Each row is a point on a tangle of strands that fork, close into loops and nearly touch. The rows are in no order.
(in the rows, 100 means zero)
Two points are linked if the straight distance between their rows is under 149. Some points are linked to none.
J439: [115 100  74  96 102  76  81 118 114  99 133 123 109  91 100  72  90 122
 137  88  93 121  99 109 107  87 101 137  60  86 110  93  87  96  98 114
 111 119 115 112  90 119  90 133  96  75  81  79  72  71 104 102 118  88
 104 100  79  89 103  94 109  81  74  73 117 104 108  88  97]
J478: [109 118  99  83 118  78 119 116 101 115  67  97 116 117  70  96 132  65
 123  78  60  72 114  79 120 106 124 117 107 132 105 106 111 122 112  99
  74 105  99  83  80  80 107 114 106 119  99 107  85 126 105  49  82  95
  96  41  95  64 106 112 106  98 101 125 126  88  82  87  90]
J100: [ 76 114  93  63  99 110  79 116  99 108  82  87 120 125 117  95  80  92
  89 105 117 100  94  94  83 107 116  75 102 107  75 119 119  78  80 116
  81  90 108  88  86  54  97  92 133 100 124  96 109  99 120  54  80 127
 100  87  84 135 113 106  99 101 138 125  73 112  90  95 107]
J441: [ 87 125 121  89 103 107 117 113 105  87  59 114  75  98  83 115 112 108
 108 110 126 102 115  88 130  91  83  89  94  97  90  73 106 124 102  73
  68  90 127  81  97  90  98 108  97 128  77 107 105  68 103  76 122 110
  98  75  94 134 111 125  93  87 110  90 123 116  99  94 114]
J487: [130  92  99  97  98  93  92  67  88  96 103  70 114 109 101  87 114  95
 107  99  87  96  73  99 100 110  86 114 104 132  90 115  94 127 107 105
 104 105 115  87  65 109 111  90 145 141  91  85  88 105  98 113  89  66
 119  87 129  64  89 102 105  97  99 136  91 101  96 106  93]
J475: [ 94 121  98  90 105  87  80 118 101  88  89  78 144  85 146 108  78  97
  90  96  99  61  85  87  95 140  94  79 126 110 116 101 114  89  99 128
 129 129 101  65  82  83 112  76 132 143 100  84  92 135  79 119  72 100
 101 132 139  89  97  84  82 114 109 148  58 118 107 109 115]
J190: [ 66 124 102  76  88  81 104 118 110 114  73  84 144 131 111 100  99  69
 105  88  95  89 116  96  80 101 100 104  68 140 101 113 124 101  76 116
  91 101  97  76  91  64  73  94 139 103 107  88  89 114 138  39  77 119
 111  93  85 102  88 122 104 131 137 115  74  87 111 122  97]
J650: [ 83 105 112  85  72 123 116 110  91  92  77  64 125 105  93 117  81 111
  90 120 116  79 119 108  87 110  82 101 102 101  98 104 104 130  95 101
 110 104 128  65 101  77  85 104 103 101 108  94  97  71  94  80  56 110
  87 135 123 126 106 119 104 109 118 115  82 115 109 124  99]
J577: [119  91  93 120  90  70 104 108 133  73 123  91  80  84 104 106 107  94
  86  95 114 100 101  80  97  79 121 107 115 100  80 105  92  98  84 112
  89  96  56 140  96 119 106 120  78  71  99 104  86  86 129 112 105  84
 113  88  94 102  94  94 119  95  94  69 124  97  73  76 115]
J934: [101  68 103 137  91  86 102  97  94 109 145 113  78 124  90  95  89 108
  84  93 127 146  87  95 113  78  88  97  77  84  97 103  95  70 103  86
 103  87  99 105 113 128  96 131  79  81 110 117 100  82 100 145 110 122
 118 117  85 107 126  74 108 116  79  93 109  60  99  92 103]
J541: [ 96 132  93  82 105  82  55 128 142 103  70 120  83  96 125  80 117  74
  91  91  79 102  86 104  90 103 155  97 121 101  76 128  97  72  60 112
  84  92  77 117 103  62 110 111 109 103 107  92  91 109 111  49 130 111
  99  49  70 102 109  75  87  63 115  95  96  93  67  76 103]
J369: [114  87  79  91  89 122  99  99  85 108 132  94 111  85 104  78  96 137
 109  97 120 118  95 108  96 105  87 110  84  71  95 103 101  99 124  98
  73  66 126 107 101  86  95 101 104 103  85  65 115  91  75 104 110 113
  72 119  79 114 120  97 134  77  79 133  97  99  98  97  98]
J943: [ 89  87 125 116 112 120 122  80 100  81  79  99  59  79  88 110  86 107
 115 131  56 123 114 109  94  92 111 132  94  88 116  95  86 133 104  99
 132  96 116 112 114 147  88 102  67  80  79  86  88  95 105 111 102 108
  90  97 149  96 104 114  98 103 118  56 110 102 138 136  52]
J633: [138  98  91  67  85  86  53 137  94 109 137 108  91  95  95 103  85 123
  82 112  99 127  96  81 113 112  84 111  76  64  79 142  94  73 118  83
  78  93  91 109  99  92  86 125 100  70  84  90  99  75 127 136  76  95
  77 106  91 116 109 103  71 107 105  84  98  98 114 117  85]
J684: [ 86 131  68 100 109  94  97 101  86  85 126  98 111  84 133  69  76  93
 117 117  94  92  98 145  87 110  99  93  97 100 136  99  82  64  94 121
 138 133 112  76  92  85  89 100 129  60  86  88  99 102  80  83  88  93
 107 120 103  93 114 106 107 124  92  71  72 113 127  84 110]
J355: [ 68 102  84  97 130  77 102 124 117 115  86 120  98 101  70  99 100 109
 132 107  83 117 100  91 107  86 121 108  85 108 104 102 111 103 102 124
 107 135  78  97 111 121 114 104  81  96 111 111  99 105 115  70 103  94
 102  61  38  85  72  96  81 109 107  46 116  60 112  91  95]
J61: [ 95  77  82 115 120  92 137 101  86 126 119 114 121 144  61  71  88 126
 102  93 128 106  76 122 107 110  88 114  72 106 112  71  86  62 112 124
  72  96 118  83 101  95  95  94  97  79 131 123 119  98  82  72 100 101
  96 131  83 106  87  88 141 116  90  93  98  61 105  95 115]
J508: [ 98 121  87  72 102 101  60  94 105 109  88 112  94 142 141  97 106  87
  98  87  61 116  56 103  80  78 163  95 108 126  81 126  96  66  63 116
 105  87  90  90  93  49  90 118 129  93 102  67  65 102  95  43  97 105
 100  40  75  99 111  96  64  70 134  88  84 111  91  76 104]
J107: [121  91  87  91  91 111  83 105 119 127 123 102 117  70 117 103  85 136
  97  96 125  87  89  87 101 100  85 107  96  42 114  98  99 109 152  90
  71  71 118 104 108  96 107  80  91 119  80  88 108  99  99 128 123 104
  96 133  74  94 122  93 105  90  69 162 119 109 116 119  87]
J938: [117  92  96 115  93 102 123  71  86  68 124  71  96 113 110  96 115 108
 100  97  95 100  73  85 109  78 126  89 134 137  95 109 105  95  98  98
  89  71 110 136  98 104 108 103 116  90 130  89 104 106  96  99 101  75
 109  73 111  89  85 108 125  61 105 103 102 122  64  48 134]
J935: [ 81 123 126  94  88 113 135 102 110  85  45  64 119 107 111 126 112  98
 100 105 106  64 119  90  82  91  86  92 112 124 111  89  95 131  81 104
 136 124  95  64 101  82  99  77 111 129  97 101  71 107  95  74  65  78
  86 110 120 111  98 107  82  94 123 102 113 122 102 122 100]
J583: [110  97 118 115  99 107  95  77 101 129  87  99 113  85 102 116 114  94
  88 125 125  69 102 125 102  88  80  98 100 107 106  91 113 150  92  90
 110  99 108  92  88 120 118  71 100 124  99  95 108 115  68 145 126 117
 128 119 125  73  72  84 115 123  72 126  76  99 136 120  88]
J693: [135  84 112 106  77  93  70 120 135  85 111 113  73  67 101 108 111  94
  64  86 127 112 100  80 113 110  85 105 110  53  86 125 111  92  95  95
  59  89  57 128 100 106 103 101  73  94  86 128  85  85 128 162 114 114
  89 128  86 116 113  88  72  94  80 112  97  90  84 111 108]
J331: [119 120 104 110 100  90 102 101 139  64  81  86  77  72 112 106 122  83
  90  95 104  89  93  81  92  88 115  94 136  84  85 114 106 113  82 100
  83 106  65 126  84  93 121  80 103 102  97 100  82  89 124 109 101  85
  91  68  89 106 108 111  95  92  96  94 117 118  72  87 127]
J611: [ 89  96  95  81 107 139  98 102  93 112  96 111 136 109 110 104 102  96
  98 100 119  85 108 119  53 102 123  84 133 107 114  87 136  98  99 100
  89  93  88  88 111  97 120  71  85 117 138  98  98 128  84  92  72 117
  90 126  69 124  96  88 112  95 115 127  98 110 114 114 120]
J346: [ 88  96 110 106  87 125  97 110  87  93 101 104  90  78  84 145  86 110
  80 134 121  92 115 103 103  89  74  61  92  80 129  86 117 142 121  60
  88  78 124 103 122 101  96 108  51 104  86 117 110  95  70 125 102 125
  82 136  88 122 122 110  83 117  98  95 111 115 128 125 119]
J247: [116 107 116 105 100  99 101  70  79  87  92  56  90 105  91 106 120 102
  92 113  84  94  62 106 116 110  83 103 129 127  67 108  95 136  83  98
 124  99 113  79  79 126  96  83 162 150  96  71  82  88 119 128 114  87
 106  86 146  77  78 101  59 103 135 131  85 125  99 118  83]
J170: [113  81 134  99  76 129 109 105 101  89  95 119  53  79  98 125 141 108
  64  66 132 118 117  87 136 101  81 116 103  51  87  80 105  99  95  52
  45  89  97  97 121  84  90  85  81 106  88 129 102  88 128 131  97 109
  74 111  96 142 128 110  32  90 128  96  93 104  65 103 101]
J958: [119 142  85 102 118  85 104  86  94  92  99  95 107  72 107  74 100  63
 112  89  72  90 103 111 115 115 112  99 103 103 114 112  88  98 112  98
 100  99 115  96  61  95  91 114 119 118  90  65 112 110  75  84 112  95
 103  68  95  54 129 112 138  81  69 118 126 108 105  80  97]
J196: [126  79  97 114 101  90 129  64  88 107  92  91  96 109 102  85 110  97
 105 102  81  93  85 113  99 111  74 127 102 117  86  98  54 116  91 103
 114 108  89  94  83 110  89  89 124 102  81  97  83  82 115  97  87  71
 131  84 160  64  88 102 131 129  99 106  85  95 110 122  56]
J315: [111  99 117  88  89  97  98 112  95 143  80  98 132 115  87 117 125  76
  86 103 127  69 116 103  75  88  78 112  86 116 103  78 112 150  90 104
  86  96  86  77  85 128  98  75 116 120  98 105  92 109 118 127 112 120
 100 127 100  83  56  92 101 132 108 130  74  98 133 141  75]
J992: [ 82  83  99  97 105  85  89 139 127 115 111 132  97  83  82 101 102 106
 114  92 106 104 117  85  93  99  93 109  69  82 113  89 120 100  90 121
 105 124  62 106 110 123 103  85  53 111 115 110  94 117 124 103 115  97
  84  95  45 112  92  75  64  94  95  64 119  71 107 109  90]
J575: [116  83  68  86 101  82  64 135 127 111 124 118 126  99 128  76  75 122
 123  80 101  95  91 103  86 107 111 118  84  65 113  85 100  72 114 114
 115 136 110  99  81 113 104 113 107  86  74 109  84  79 120 126  98  81
  98 128 102 107 102  83 106  98  71 106 109 110 119  97  87]
J25: [141  65 121 105  74 112  87 113 112  97 109 118  59  77 111 137 149  90
  45  74 118 119  95  78 122 112  85 102 108  60  90 115  97 102 124  49
  48  97  78 118 102 121  85  89  88  96  89 133  93  91 129 170  98 100
  68 136  99 111 120 101  38  95 113 119  87 114  87 110  95]
J812: [106 112 115  98  92  89  73 138 131  83 105 145  87  59  94  99  80  91
  79  96 124 100 115  97 106 127  91  82 113  40  98 112 136  81  77  99
  66  82  60 129 110  67 112  86  54  96 103 111  94 110 110 130 123 114
  83 116  77 125 117  87  64  90  85 100 104  88  74 119 104]
J418: [103 109  94  84  93 136  69  71  81  81 129  93 108  86 121  96  93 112
 113 105  97 113  98 119  90  88  99  96  84  91 107 126 123 125 104  99
 113  78 138 111  94 103  96 112 123 128  87  38 111  98  81 131 121 110
  94 123  92  88 121 102 102  75  75 116 113 126  96 121 104]
J959: [ 82  81  88 112 109 107 108  86  65 104 125  93 118 114  77 108  81 109
  91 130 107 112 102 116  76 102  86 102  77 101 112 109  74 101 120 123
 122 108  95  92 127 100 101  94  88  58 108 121 106  95  97  87  68 101
 107 141  77 100 102 128 100 161 100  68  82  57 130 135 107]
J268: [ 93 122 109 107 111  90 127 105 104 131  65 111  81  86  86 101 125  72
 109  88  39  84 125  82  95  90 115 117 114 108  87 123  93 112  76 113
  84 103  55 108  90  81  98 109  96 101 114  97  81 121 121  51  85 105
 101  18  92  70  86 103 100  97  94  98 122  73  75  92  54]
J549: [104 121 100  86 108 113 111 109  86  53 108  53 101  97 100 127 100 133
  99 113  84  99  97  86 100  81 107  69 125 112 103 109 125 132 131  87
 106 112 120 119 109 105 112 106 114 115  95  86  91  85  82 118  84  74
  82 105  91 105  97 117  60 104  99  77 100 138 109  99 143]
J347: [120  44 114 118  71  88 104 103 118 115 138 123  89 107  92 100 127 111
  91  66 108 126 116  83 100  75 104 144  65  90  96  84  70  96 102  85
 106 108  86 117  92 137  71 113  75 102  89 101  66  95 129 121 106  99
 103 128 109 107 116  70 105  67  95  91 126 111  81  92  55]
J510: [112  71 101  98  91  89  97 124 124 114  87 141  91 104  73  71 118 120
 114  78 101  99 104  83 128  91 100 132  95  96  86  93 107  89  80 101
  73  97  92 128  97 100  98 117  70  99 123 112  94  88 105  75 120 108
 111  70  83 106  76  74 101  40  85  92 124 102  53  69 101]
J630: [108  83 111 118 100 114 124  60  97 103  61  93  97  90 112  92 122  93
 104  73  68  77  95  80 101  69 106  96 131 122  94  99  87  98  75  98
 133 107  61 106  74 100  88  88 120  94 113 100  67 111 100  77  68  82
 120  63 134  85  73  95  97  53 105 111 119 139  66  67  72]
J201: [ 67  75 115 133  95 104 133  67  92  87 108 113  71 109  94  96 108  91
 112 113  88 130 118 123  98 104 105 125  74  78 111  94  55 106 121 116
 138 101 113 100 112 121  90 105  58  77  91 113  90 101 112 101  82 107
  98 118 121  99 121  94 121 114  87  63  91  80 112 130  40]
J51: [108  98  85  94 105  68  77 146 117 116  98 129 117 104 108 102  71 100
 104  87 118  78 101  93 120 140  93  74  97  58 105  74 108  70 134  94
 105 131 106  80  86 107 108 117  89 109  83 141 120  93 108 126  95 101
  99 127 110 108 106  91 111 128  82 117 106  94 116 106  91]
J262: [120 112  64  95 104  92 101 130  89  89 105  91 119  90 116  98  67 119
  87  91 107  80  68  87 110 138  89  63 135 101 106  93 103  71 119  91
 100  98 128 120 102  92 125 104 130 113  89 119 138 109  76 121  98  76
  94 121 117 101 101  93 124 112  90 131  94 116 100  62 145]
J494: [ 54 143  73 116 122  77 102 111 104  99  88 124 105  86 108  57  74  68
 129 105 105  92  96 131  99 125 108  76  91  91 125  81  96  51  91 124
 139 134  99  70  93 102 100  87 101  75 108 112 115 110 101  85 122 111
 106 105  77  92  97  96 108 119  92  79  83  93 121  78  99]
J187: [103 127  79  66  83  76  48 147 106  89 127 106 107  73 111  82  64 106
  97 116  83 119  98  98  95 107  92 112  85  57  77 142 122  79  79 105
  84 100  87 128  99  70  91 128 106  80  96  67  88  80 112 115 106 110
  95  92  80 115 101 112  78 104 109  72  81 105 104 111 102]
J722: [102 121  91 111  93  88  77  85 100  99  94  90 111  66 122  98  70  77
  95 127 125  78 104 125  99 108  78  62 100  84 111  91 100 111 102  95
 120 105  98  97  89 116 113  86 105 107  83  97 128 114  77 130 129 115
 123 122 102  77 102  93 123 125  63 114  89  97 125 112 104]
J924: [ 98  87 110 108  83 119 119  88  91 117  91 109  79  95 103 105 107  94
 107  96  74 118 111  91  62  76  83 125 104  95  79 118  78 111  57 124
 105 110  45 137 121 101  89  93  90  94  93  81  81 118 130  78  81  78
  97  77 108 122  96 101 107  74 119  48 113 100  90 111  80]
J969: [ 96  57 118 103  94  98 117 112 105 103 125 103  72  92 103 134 134 105
  82  82  89 125 122  69  94  85 106 130  76 100 107  75  74 123 127  70
 118 109 100 112 109 157  80  91  81 104  84 105  84  95 120 117 111  83
  73 121 119 115 109  90  76  88 119  71 140 120 111 106  53]
J428: [ 92  84 120 103 105 126 120  92 106 102  60 132  83 105  90  91 126 122
 115  97 115 108 105  88 130  87  94  95 105 109  97  81 120 109  89  63
  75  75 125 109 103  91  97 103  91 117 110 111 112  80  84  88 129 116
 105  71  96 124  93 109 109  46  82 107 123 123  73  76 110]
J364: [ 72 123 120  92  95  82 107 104  96 128  68 103 140 121  85  99 125  72
 122  97  95  85 122 103  88  97  86 108  65 145 115  98 119 127  76 107
 102  95  94  67  93 105  80  87 119  90  99 102  97 113 132  78  99 114
 122 114  88  73  46 115  96 144 106 103  59  85 118 142  79]
J781: [ 92 111 125 121  99 115 129  60  95  94  47  63 107  97 114 114 121 103
 109  93  76  81  87  96  97  77  99  98 134 129 109 104  88 101  57  95
 159 116  87  69  93  90  80  70 119 132  97  80  59 116  93  99  75  91
  98  65 141  89  74  82  65  65 120  99 108 143  95 114  73]
J939: [ 94 137  86  86 120  79  99 133 111 104  84 110  95  99  93  98  87  89
  93  87 111  58 111  96  91 142 101  54 134 100  98  85 101  56 106 119
  91 112  89  99 112  75 120  90 111 101 109 138 137 105 120  65 101 103
  85  84  86 104 106 103 121 118 126 135 107  76  86  77 108]
J690: [119  93 108  85 123 120  54  82 107 123 140 124 119  73 113  98 107 113
 103  93  87 107  88 112  77  80 113 119  76  94 120 117 139 130 108 100
 116  92 116 112  86 119 100  85 104 119 100  55  90 108  81 145 129 112
 107 131  72  70  92  91  86  78  78 115 114 112 118 121  94]
J370: [100 104  77  62  92 130  89 119  77  88 108  87 106 141 112  89  95 128
 106  85  98 110  87  96  86  78 126  95 110  93  77 113 111  69  91 121
  93  89 112 112 103  68 115  93 126  82 118  79  87  94  92  79  79 104
  54  89  90 136 107 104  81  75 125 107  61 129  59  81 135]
J708: [ 85  95  99 115 127  97 123  88  75 109  98 117  91  97  59 102 101 117
 113 115  62 136 106  81 109  85 104 113  97 119  99 119  93 111 110 109
  91  98  93 127 113 117 106 122  79  92 111  97 104  94  98  74 102  93
 126  52  74  90  69 124 103 100  94  64 104  63 110  86  95]
J592: [102 130  92  62 110  82  88 128 111  93  79 107 123 114  86  94 114  71
 127  74  95  84 108  84 125 130 118 115  87  93  98  98 122 119 118 107
  74  90 133  84  71  77 108 104 118 148  90  99 114 123  98  68 117  98
  74  70  92  86 130 127 118 105 123 135 116 100  70 100 112]
J751: [ 76  68 105 152  78 119 115  64 102 100 115  99  75  84  97 112 103  77
 103 128 119 104 109 135  82  96 110 103 105  88 125  93  80 117 105  90
 130  85 119 106 115 129 102  92  40  78 102 116  97 105  79 130 104 114
 108 143 126  91 115  77 119 115  75  86  95  92 122 123  59]
J333: [112 112 117  95 101  99  82  89 126  93  69 103  96  89 106 121 129  58
  96  99 113  76 104  76  95  93  91  92 113  99  95 117 126 123  84 111
  82  92  61 114  79 100 122  60 107 128 100 123 105 126 120 109 120  99
  82  69  85  87  86 115 118 109  98 138 112  80  70 121 101]
J446: [ 80 101 111  96 104 119  93 126 108 110 111 126  96  74  79 131  99 108
  93 122 109  96 125  87  86  91  89  89  76  77 136  83 129 135  99  84
  95  99  82  99 124 100 112  64  41 103 101 109  91 119  94 107 104 120
  74 116  60 134 104  98  54 107 104  80 113  93 122 129  94]
J16: [101  80 108 119 103 103 135  92  95  98  88  60  98 136  79 113  95 135
  78 116 112 105  75  77 121  79 102 105 121 142  91  80  76 101  97  70
  90  91 126  97 121  98 104 111 119  85  93 124 105  87  95  92  90  74
 126  99 118 126  90 111 105 108 106  69 125  95 116  69 139]
J622: [116 122  66  86 114 107  73 104  72 103 135  89 118  92 107  76  57  95
  86  78  88  93  78 111  80 140 107  72 126 100 107 111  96  38 104 116
 109 103 120 107  95  88 118  91 146  99 100  99 142 106  87 117 100  98
  96 135 118  94  97 106 131 114 112 144  73 100 104  66 116]
J656: [ 97  93  92  78  97 139 102 120 100  81 107 103 102 100 115 101 103 119
  98  94 117  97 105  97  67  96 117  69 127  96 105 104 135  81 103 103
  80  87  88 134 131  78 128  79  81  87 132 101 106 112  98  93  82 100
  61 106  77 134 105  99  91  79 107 108  88 120  77  90 131]
J461: [ 90 103  92  81 134 108  71  75  77 105  98 119 114 122 118  72  87  76
 133  78  78 111  91 125 100 109 133  88  87 142 103 117 107  70  92 111
 105  91 117  69  88  82  95 112 116  98 123  96 120 117  76  67 100 103
 118  78 105  91  99 104  91  85 119 114  89 102 109  70 123]
J400: [ 80 119 105 102  93  98 135 106  96 112  86  95 113 140  78  79 103  97
  97 106 126  77 132 124  93 120  91 110  76 114 109  77  74  78 101 129
  91 103  95  63 111  79  84  96 105  69 119 116 112  91 105  45  84 111
  93 123 103 115 100 104 136 121  98 107  79  65  92 109  94]
J83: [114  95 104  98  98  97  94 134  98 109 102 138 101 101  94 122  82 117
  89 116 135  96 112 105 124 125  84  53  96  69 105  81 121  94 139  70
  84  93 105  87 113  95  92 114  59  93  97 132 126 106  87 126  78 120
  87 135  94 111 124  98 101 123  96 116 107 102 114 117 110]
J936: [ 91 101 102  99 128 112  90  66  54  95 116  94  98  95  86 114  90 104
 107 128  65 130  98 117  83  78 103  89  96 141 107 129 111 125 111 107
 116  99 118 112 112 121 105 107 114 106  88  75 113 102  87  96 100  88
 123  87  82  87  85 129  99 117 102  72  96  82 123 108 135]
J397: [ 73 133  93  86 112  88  82  85 100  99 112 111 116  66 110  94  65  70
 107 102  89  96 110 116  80 112 102  56  90  81 107  95 116  98 121 102
 125 113 103 116 105 122 111  83  81  97  99  87 137 145  70 107 145 128
  95 107  65  73 107 117 116 115  87 102 105  82 109 118 116]
J968: [111  99  92  70  83 101  89 124  87 110 105  86 112 114  91 106  80 119
  84 125 113  98 111  90  99 119  78 103  75  87  77 121  95 100 116  99
  87 105  99  83  92  78  81 113 108  72  95  96 107  77 117 102  49 101
  83 121 108 122 108 123 103 130 118 102  92 105 115 127  90]
J714: [121  63  77 103 102  91 110 116 101 126 107 128 117 130  72  66 100 121
 122  82 117 104  70 103 106 101  94 129  83 105 106  67 117  89 108  98
  65 110 118 101  77 113 108 100  84 111 116 117 103  95 105  99 106 102
 104 101  90 106  80  72 133  72  86 110 113  91  92  83 102]
J250: [ 94 134 111 100  95  82  97  95 114 103  75 106  85  87  80  92 118  64
 107 110  88 103 116  88 102 105  78 114  96  91  80 125 105 118  67 110
  84  87  70 104  88  93 103 104  97 105 103  88  99  99 125 103 126 117
  99  44  99  87  78 106 118 106 103 112 105  61  87 133  63]
J767: [109  64 102 127  93 123 134  65  88 107 103  84  82 144  82 108 108 122
  87 102 108 105  91  96 105  66 114 114 120 130 100  69  56  69  83  95
 114  82 116 100 125  91  92 109 108  55 100 110 104  83  96  64  88  92
 121  84 133 123  87 108 129  85 113  69 105 104  91  69 106]
J561: [111  91  91 104 113  99  89  87  88  78 125  80 119 113 128 100  89  99
 105  86  92  91  68  97 102 100 121  75 128 135 106 101 136  96 108 103
 112  90 125 125 103 114 128  95 116 127 117 100 127 139  84 130 111  75
 111 105 106  83  88  81 104  93  90 115  96 119  92  66 164]
J306: [ 98 112  95 114  99  90 120  68  91  90 112  73  97  91 129  86 107  91
 100 125  89  82  88 139  87 111  83 114 101 109 114 104  60  93  81 116
 137 118 113  59  88  78  79  98 129  98  75  74  74  83  89  80  76  76
 119 105 153  81 107  99 110 122  96  80  69 117 120 117  79]
J536: [ 87  65  92 117  94  88 107  89  85 113 127  67 118 109 110 123  91 125
  83 129 110  93  93 116 105 101  87 112  88 116 109  92  65 129 133 102
 127 111 117 110 127 117 103  89  94  85  91 121 108 111  80 110  82  75
 135 163 103  70  94  93  97 160  76  73  80  76 141 102 112]
J234: [ 87 129  71  83 100  78  72 128  98  97 122 125 109  90  99  68  79 101
 124 105  71 127  95 119 105  96 105 128  75  79  89 119  92  85  86 119
  96 116 106 110  86  82  91 132 106  94  90  55 102  85  81  71 127 111
  96  68  71  99 114 110 113  87  99  75  95  90 102  98 107]
J576: [ 92 122  97 105 108  81  74 124 133  95  90 127  82  80 101  95  75  82
  93 101 123  90 108 100  85 126  98  60 127  66  93  97 122  57  86 118
  82 102  62 115 111  87 128  99  82  88 116 133 123  97 124 100 127 118
  92  87  77 117 101  83 103  99  98 113 104  78  73  93 105]
J394: [ 89 103  92  90 130  95  95  85  80 118  97 116 109 118  85  60  98  67
 133  70  76 105 118 113 118 124 116  96  78 120 107 107  99  73 123 105
  80  97  96  92  93  94  97 115  97  96 142 126 140 127  74  54 112 117
 111  76  96  62  87 109 125  96  94 132  93  75  85  82 100]
J126: [ 90 128 120 108  91  69 102  98 114 104  97 104  64  91  74 108  95  70
 102 104 104 128 113  92 125 108  64 114  67  67  79 103  92 120  93 100
  99  91  91  84  99 126  97 141  82 108  90  86  98  72 119 133 132 116
  96  76  95 100 103  89  99 117 104  82 111  63 112 125  61]
J715: [127  75  94 104 102 103  72  95 136 124 122 114 132  74 125 104  98 109
  83  93 112  79  92  89  76  95 105 109 111  70 116  90 113 113 127 119
  95 100  78 129  85 119 115  65  84 119  94  97  93 113 100 138 126 103
 106 127  81  74  97  87 126  87  68 133 113  94 116 117  80]
J477: [108  87 118  85 123 123  76  66  86 103  96  89 122 127 122  99 102  86
 129  84  81  97  94 113  87  96 118  98  89 138  98 122 131 110  91 117
 121 104 102  62  65  95  99  91 117 133 118  83  95 126  94 116  76  89
 114  90 107  83  77  94  63  90 118 117  95 112  99 110 122]
J258: [ 90 134  94  90 121 106  71 111 109  89  82 127  85 106 118  74 107  73
 118  77  85 108 104 111 102 104 146  83  99 116  98 105 107  72  83 104
 100  84 109 113 100  81 109 114 105 107 115  88 124 109  79  67 139 105
  89  67  91 104 123  98 106  51 113 122 107 124  83  49 123]
J654: [ 92  99 137  97  91 113 105  93 123  84  72 110  46 102  99 135 123 111
  86  95 127 108 128  88 117  89 100  94 112  82  77  74  98 101  95  61
  65  96  96  94 125  76 101 100  93 101  78 136  96  82 125  93  95 111
  88  78  96 152 122 105  65  92 113  76 117 108  66  98 102]
J694: [ 96 112  77  89 109 127 102  95  52  62 129  67 110 106  94 119  68 133
 101 126  79 106  93 119  93  74  97  77 111 127 108 122 114 106 105 104
 121 106 129 107 111 107 102 129 142 105  80  59 100  93  78  96  82  86
 100 114  95  98 105 121  87 114  89  73  96 109 119  95 150]
J112: [ 94 105 120  92 108 118 116  95  99  86  88  83  71  85  94 128 111 109
  96 120  91 109 113  91  95  94  95 114  96 103 105  79  97 144 111  79
 124 106 130  88 104 136  90  99  97 109  79  89  92  69  95 118 122  90
  78 108 139 116 100 111  70  97 123  69 126 133 135 125  73]
J855: [ 77 122 110 100 118 103  96  57  81 113 108 100 112  92  96  83  99  54
 116 110  86 109 122 131  85 112 107  79  85 124 117 110 108  98 120 114
 110  95  93  99 111 110  97  80  84  83 128 102 132 145  70  87 118 122
 114 102  89  56  80 123 124 115  90 109  79  69 101 116 100]
J80: [126  75  97  88  78 117 105 114 106  96  90  80 100 126 102  92 107 124
  91  97 140  92  85  85 109  95  92  95 116  91  81  77 110  94 100  75
  85 110 105  82  92  95 110  94 118 107  96 115  89  70 112 130  81  93
  84 113 116 139 108  93  80  92 110 114  94 144  88  87 117]
J88: [ 68 118 106 129 101  87 146  84 100  94  96  90  87 117  88  84 116  75
 105 119 112  96 134 121 121 123  99 107  78 100 115  79  53  98 133 122
 127 110 104  70 106 100  84 106  86  80  97 125 100 106  97  80  91  89
 105 117 118  84 115  99 131 136  69  73  87  79 108 109  66]
J987: [111  69  80 122  77  82 113 114 100  85 152  85  88 112 118 104  88 127
  86  97 129 108  85  84 115  83 104  88  98  88 104  94  94  80 121  85
  84  82 101 134 109 112  90 127  84  63 100 113 116  89 101 129 112  91
 111 114 104 103 112  90 134 102  85  88 121  87  95  69 117]
J621: [110  36 102 124 107 112 149  56  68 111  85 107  94 125  82  85  98 125
 101  96  76 105  86 101 111  94  82 120 109 128  98  79  66 100  92  88
 103  94  99 111 108 115  92 102 104  79 114 130 100  84 112  77  78  91
 140  93 152  92  69 108 125  97 110  90  92 100  93  94  76]
J432: [125 101 109 125  96 114 125  49  93  89  90  86  86 102  96  97 125  98
  91  80  51 102  77  85 110  70 134 102 154 125  71  99  84  96  82 101
 111  71  83 128  95  94  94 109 117  80 122  81  67  89 107  81  90  89
 114  43 118  87  86 112  94  48 109 109  98 143  49  53  99]
J377: [ 98  79 100 126  76  98 137 105  96  81  99  41 102 123  96 132  83 137
  82 114 115  98  88  83 137  97  93 114 130 124  95  87  65  93  98  62
 114 109 126  87 130  90  94 122 119  99  85 106 104  89  55  96  72  76
 106 131 155 113 119  95  92 116 100  91 101 120 106  64 143]
J218: [ 92  91 135 136  87  97 107  85 106 106 102 119  57 104  84 105 113  92
  80  92 119 148 100 103 129  85  75 106  81  82  78  92 101  95  89  66
  91  86 100  91 119 135  88 133  63  99  94 116  97  74 109 150 136 135
 113  99  97 129 118  73  99  86 101 100 113  82  88 107  90]
J735: [ 86  86 100 119  88  90 125  96 105  89  96  44 112 101 109 141  90 117
  86 125  96  83  97 101 105 114  89 124 118 133 100 101  56 127 106  98
 137 128 101  88 128 114 105  96 104 105  93  99  91  96  64  89  56  58
 124 145 145  82 103  89  82 147  93  79  83  90 124  94 115]

A piece is two or more points that can be reached from each other along the links. Count, over all rows, the pieces, the separate loops (a circle has one, a figure eight two, a Y none), the forks (points with three links) and the tips (points with one).
pieces | 5
loops | 2
forks | 5
tips | 11

How many points has the smallest loop of links through each point below? Write none if it is on no loop.
J708 | none
J331 | 8
J693 | none
J369 | 5

Name the points in between on the shortest way along the links from the first point to the second, in order.
J461 / J735 | J477, J487, J196, J621, J767, J16, J377
J714 / J939 | J510, J428, J441, J654, J170, J25, J693, J812, J576
J781 / J575 | J935, J650, J968, J633, J187, J234, J439
J196 / J656 | J487, J477, J461, J394, J855, J397, J722, J583, J315, J364, J190, J100, J370
J694 / J630 | J936, J708, J355, J992, J446, J346, J83, J51, J575, J439, J234, J187, J633, J968, J650, J935, J781
